The views of a scene show one set of named points, each view turned or mirrored, and shifted as a whole, with a little noise and some points left out.

Scene 1
View 1
K210: -15 6 8 -13 -4 15 -10 13 -11 2 -15 8 11 31 21 -9 18 8 -23 47 -6 3 -3 -8
 -8 2 11 18
K996: -17 -5 24 -22 -17 15 19 9 -18 21 2 9 -29 -3 14 -8 -3 -5 -6 35 -1 -3 -9
 -2 -20 1 27 12
K561: -11 4 17 -7 -4 17 3 8 -19 3 -19 -4 5 9 19 -13 6 -5 -10 30 -7 -4 -2 -13
 -6 0 7 2
K457: -9 4 19 -1 0 16 4 6 -22 0 -23 -11 9 4 20 -14 3 -10 -5 24 -9 -5 0 -17 -3
 0 3 -5
K778: -7 0 27 -16 -8 12 4 7 -17 4 -12 -4 7 10 12 -6 -4 -11 -9 28 0 1 0 -12 -15
 -5 4 4
K675: -6 4 20 -10 -2 12 -6 8 -14 -3 -20 -6 23 21 16 -9 4 -6 -13 30 -2 2 2 -15
 -10 -4 -1 3
K802: -7 7 20 7 6 18 6 4 -26 -6 -33 -22 15 -4 22 -22 2 -14 2 14 -12 -10 2 -22
 4 -1 -6 -17
K682: -17 7 7 -8 -2 18 -4 13 -14 4 -18 6 4 22 23 -13 19 8 -19 45 -10 -1 -5 -8
 -4 4 14 12
K128: -8 -8 32 -44 -24 6 0 10 -4 16 13 19 -5 27 1 11 -7 -5 -22 45 15 14 -2 1
 -38 -9 19 30
K687: -6 2 27 2 1 16 11 3 -28 0 -26 -22 7 -12 18 -18 -6 -19 5 10 -10 -10 1 -21
 -2 -1 -3 -17
K134: -7 8 18 -2 4 14 -9 8 -17 -8 -29 -12 29 19 20 -13 8 -7 -12 26 -7 -1 4 -18
 -3 -3 -6 -3
K396: -11 -11 37 -31 -23 13 27 6 -20 28 11 6 -40 -14 6 -2 -17 -14 1 28 6 -3 -8
 -1 -29 -2 29 11
K585: -8 2 25 -1 -1 17 11 4 -26 1 -25 -18 5 -8 19 -16 -4 -17 2 14 -8 -8 -1 -18
 -3 -1 0 -13
View 2
K134: 32 -13 1 -13 3 -17 -15 1 -15 0 -2 -7 -11 4 4 -3 -11 -6 -23 -1 -13 7 -11
 -8 10 -25 4 -3
K687: 9 -10 -6 -11 -14 -31 -21 3 -12 1 -10 2 19 -7 16 -5 -29 -2 -20 -5 -6 18 6
 -12 33 -7 -8 -8
K675: 27 -7 1 -8 -2 -9 -11 4 -11 -4 -2 -4 -13 4 3 -3 -4 -10 -17 -3 -9 4 -9 -10
 -1 -24 -1 -2
K996: 4 3 -4 16 -18 0 -22 17 17 -17 -2 4 -8 -9 7 -7 -1 -24 12 -17 19 16 11 -11
 -13 1 -32 -1
K561: 23 -10 -3 -1 -4 -13 -20 9 -1 -5 -1 -2 -11 -2 7 -4 -8 -14 -10 -7 -2 12 -1
 -7 4 -14 -10 -2
K682: 37 -17 -1 3 6 -7 -26 11 8 -6 5 -7 -29 2 2 -2 2 -22 -5 -7 -1 14 -6 0 -8
 -19 -8 3
K802: 21 -17 -4 -12 -4 -30 -24 3 -11 3 -6 -3 7 -4 14 -3 -25 -4 -23 -2 -11 17 1
 -7 31 -13 -3 -6
K585: 13 -10 -5 -6 -10 -24 -22 6 -7 -2 -7 1 10 -5 14 -4 -22 -5 -16 -6 -4 15 5
 -11 24 -8 -10 -5
K396: -12 17 -6 18 -32 4 -13 21 16 -22 -7 11 7 -14 9 -9 -2 -22 15 -22 25 12 18
 -19 -14 7 -41 -4
K128: 7 23 2 11 -21 20 4 15 2 -23 -2 4 -18 0 -6 -8 17 -21 8 -16 12 -5 -3 -20
 -40 -17 -25 0
K457: 22 -12 -2 -5 -4 -18 -20 6 -5 -1 -4 -2 -3 -3 9 -2 -15 -10 -16 -6 -6 13 -1
 -8 14 -13 -7 -3
View 3
K682: 12 23 -11 16 -11 18 -1 -28 -21 -6 -1 13 5 -8 0 9 -5 20 21 -6 -10 -4 -4 7
 -1 11 14 -1
K996: 16 2 15 2 -1 21 -21 -5 -8 -1 6 -2 10 13 -7 11 2 -1 16 -8 6 3 -8 10 12 -5
 18 25
K128: 11 26 -1 -1 3 24 -30 -15 -15 5 9 22 2 13 11 -25 5 -6 -1 -5 27 0 -10 19
 -9 -5 42 38
K675: 8 19 -14 18 -3 11 -4 -21 -12 3 -5 24 2 -8 15 -10 -10 3 7 -6 -14 1 -22 2
 -6 11 2 -7
K802: 9 -3 -3 23 -3 4 5 -10 -1 6 -10 11 7 -10 9 9 -14 -1 12 -9 -36 4 -33 -8 8
 11 -24 -24
K585: 10 -6 3 18 0 7 -2 -5 -1 6 -7 7 7 -3 6 8 -11 -7 11 -9 -28 6 -31 -4 10 5
 -17 -13
K687: 10 -12 4 20 3 3 -2 -1 5 9 -9 7 8 -2 8 8 -13 -11 9 -11 -34 7 -39 -9 12 6
 -28 -18
K561: 11 9 -4 16 -4 13 -4 -17 -11 0 -3 13 5 -4 4 4 -8 6 14 -8 -15 1 -18 2 3 8
 1 -4
K457: 9 5 -3 18 -4 9 -2 -14 -7 2 -6 13 6 -6 7 6 -10 3 13 -8 -22 3 -25 -2 4 9
 -8 -11
K210: 11 30 -17 16 -10 18 -2 -31 -23 -5 0 21 1 -8 6 -1 -5 20 16 -6 -5 -4 -5 9
 -7 12 20 2
K778: 9 11 -2 11 2 13 -14 -11 -6 6 -1 18 4 3 12 -12 -6 -8 3 -7 -6 4 -25 5 -1 2
 7 7
K396: 17 -10 26 -4 6 23 -31 8 0 5 8 -6 11 23 -7 6 5 -16 10 -10 12 6 -15 10 16
 -14 19 37
View 4
K134: 9 11 -8 -8 -12 3 -18 12 -4 26 12 1 -7 5 -5 9 -22 7 11 3 21 34 -7 -1 -7 2
 -21 11
K687: -10 -1 -16 -15 -19 -3 -20 1 -26 13 2 7 0 2 5 8 -6 4 13 -5 23 28 -45 -21
 -18 5 -10 18
K396: -7 5 0 -60 -23 4 8 -42 7 -12 5 28 1 -25 -21 8 6 -6 3 -15 5 -10 -32 11
 -10 12 7 15
K675: 10 12 -6 -17 -13 2 -12 3 4 20 12 4 -7 2 -11 8 -20 3 10 0 17 28 -4 4 -4 6
 -19 10
K561: 2 9 -3 -24 -15 9 -11 -2 -3 15 8 11 -6 -8 -9 9 -12 2 6 2 18 20 -12 3 -10
 -3 -9 12
K128: 17 17 3 -52 -16 -3 14 -36 36 -1 21 14 -5 -12 -32 7 -14 -7 6 -17 -1 -2 6
 30 9 27 -12 6
K585: -6 1 -11 -20 -19 2 -16 0 -19 13 4 9 -2 -3 0 8 -7 4 10 -3 21 25 -36 -13
 -16 3 -10 17
K210: 14 20 4 -24 -11 16 -8 2 14 21 12 11 -9 -11 -20 10 -21 5 1 8 14 21 14 21
 -4 -7 -12 8
K682: 8 18 5 -25 -12 19 -10 2 7 21 7 15 -8 -16 -16 10 -16 7 0 10 17 20 9 16 -9
 -14 -7 9
K996: -4 9 3 -52 -21 11 3 -29 5 -4 4 25 -1 -25 -19 9 1 -2 1 -7 9 -3 -21 13 -10
 2 5 14
K802: -5 2 -11 -8 -16 2 -22 11 -23 20 3 6 -3 2 4 7 -11 6 11 3 24 33 -31 -17
 -17 -3 -13 16
K778: 6 8 -7 -29 -17 -3 -4 -13 6 8 13 8 -4 -2 -13 7 -12 -1 11 -10 11 17 -16 5
 -4 16 -14 11
K457: 0 6 -7 -18 -16 6 -16 3 -10 18 6 8 -4 -5 -5 9 -12 4 9 1 19 25 -21 -5 -12
 -1 -11 15

Which points are out of place in each view (at most two, in the order of its rows)? Write - if all are in place.
view 1 | K778, K687
view 2 | K128
view 3 | -
view 4 | K396
